The views of a scene show one set of named points, each view turned or mirrored, and shifted as a whole, with a little noise and some points left out.

Scene 1
View 1
z_993: [-30 -17  13 -37  32  20   8  31  -7   2  17]
z_563: [-47 -15  12 -27  31  17 -21  20 -12  -2  11]
z_464: [-38 -23  31 -50  27  15  -2  27  -8   4  13]
z_358: [-22   5   6 -14  10   8   4   2 -20  18  30]
z_311: [-46   0  24 -23  -1   6 -29 -12 -23  19  24]
z_188: [-18  13 -16  14  20  13   9   7 -19   6  35]
z_156: [-48  14  23  -3  -1  15 -14 -13 -24  15  41]
z_661: [-18 -16   3 -30  26   6  -6  14 -15  11   0]
z_592: [-53   1  29 -19   1  10 -33 -12 -24  16  25]
z_849: [-38 -17  23 -40  32  16  14  32  -8   1  22]
z_625: [ -8 -20  -2 -34  14  -5 -39  -9 -24  25 -14]
z_147: [-37 -25  34 -55  23  12  -2  20 -10   9  14]
z_337: [-29 -13   7 -26  33  15   3  26 -10   1  17]
View 2
z_337: [ 17 -12  -6  -3  10  15  -1  13 -14  29   0]
z_464: [ 27 -20   2  21   9  21 -11  11 -27   7   8]
z_625: [-12 -65  16 -28  14  17   3  27 -38   2 -11]
z_592: [ 26 -44 -18 -13   6 -30 -13   6 -49  -7  24]
z_849: [ 28  -8  -4  18  10  21  -8   9 -18  23   5]
z_993: [ 10 -25   7  13  15  13  -6   8 -26  31   1]
z_188: [ -1  -9  -7 -15  15   1   8   8  -5  67  -5]
z_661: [  4 -33   6  -5  15  22   1  13 -23  24  -6]
z_156: [ 16 -29 -28 -26   4 -39  -1   2 -33  28  21]
z_311: [ 13 -45 -15 -21   7 -24  -7   9 -42  10  17]
View 3
z_592: [ 25 -61   4  26  43   1 -44  -5  13  20 -24]
z_625: [ 66 -44 -11  12  55 -12 -12 -15 -19 -19 -17]
z_147: [ 10 -37   8  18  60 -30 -17 -22  -3   3 -64]
z_188: [ 31  -1   4  29  34  29   6 -13  30   5 -46]
z_563: [ 10 -43  -2  20  64  -6 -19 -29  18  -6 -35]
z_156: [ 35 -58   1  31  31  19 -44   3  18  26 -12]
z_358: [ 36 -22   2  25  35  13 -13  -3  13  16 -41]
z_337: [ 14 -22   3  23  52   1  -3 -25  19  -2 -48]
z_311: [ 34 -58   3  24  40  -2 -37  -1   6  20 -28]
z_993: [ 25 -22   0  20  48 -11  -6 -15   2   2 -60]
View 4
z_188: [-19  -8 -21  -9 -49  -7 -25  35 -13  35  -3]
z_592: [-35   4 -47  -8 -30  45  35  41  -6  51   9]
z_337: [-52 -11 -22  -5 -39   9  -8  30   7  26   2]
z_661: [-51   4 -23   0 -20  22  -7   6  13  27   7]
z_993: [-48   3 -19  -2 -23  15  -9  12   9  26   8]
z_563: [-67 -17 -32  -2 -44  29   9  37  10  29   2]
z_358: [-18   3 -30 -11 -34  17  -4  31  -9  44   1]
z_156: [-17   1 -37 -15 -30  29  34  46 -16  58  10]
z_849: [-69  -8 -10  -1 -26   6   1  24  11  23  12]
z_311: [-33   7 -43  -8 -29  48  29  33  -4  48   6]
z_147: [-69  -1 -22  -4 -14  25  13  14  18  24  15]
z_625: [-35  12 -55   6 -40  66 -11   8  18  28 -15]
z_464: [-72  -3 -18  -2 -19  20   9  16  18  22  13]
View 5
z_849: [-28  11  13   3 -25 -13   9  28  11 -16 -24]
z_358: [-26   8   9   9 -21 -34   5 -16  34   4  -4]
z_993: [-26   6  18   9 -18 -29  -6  18  14  -9  -9]
z_592: [-15  27   0 -37 -10 -30   0 -23  33 -10   4]
z_625: [ 22   9   7  -7 -33 -61 -20   4  18 -11  27]
z_464: [-22  17  13 -12 -17 -19  -2  34   8 -20 -12]
z_147: [-27  10  14 -12   0 -23 -17  15  10 -15  -3]
z_337: [-21  12   6   4 -33 -24  14  14  20  -8 -16]
z_188: [-27   0  12  33 -38 -31  21 -14  37  10 -20]
z_156: [-30  20  -2 -25  -5 -26   9 -39  42   0  -4]
z_563: [ -9  23  -1 -19 -34 -22  14  16  18 -16 -11]
z_661: [ -7   8  11   7 -30 -38  -1  15  18 -10  -1]

In a view up to two points have been moved. Name them for each view, in the order of its rows, or write none.
view 1 => z_993, z_188
view 2 => z_592
view 3 => z_156
view 4 => z_661
view 5 => z_147
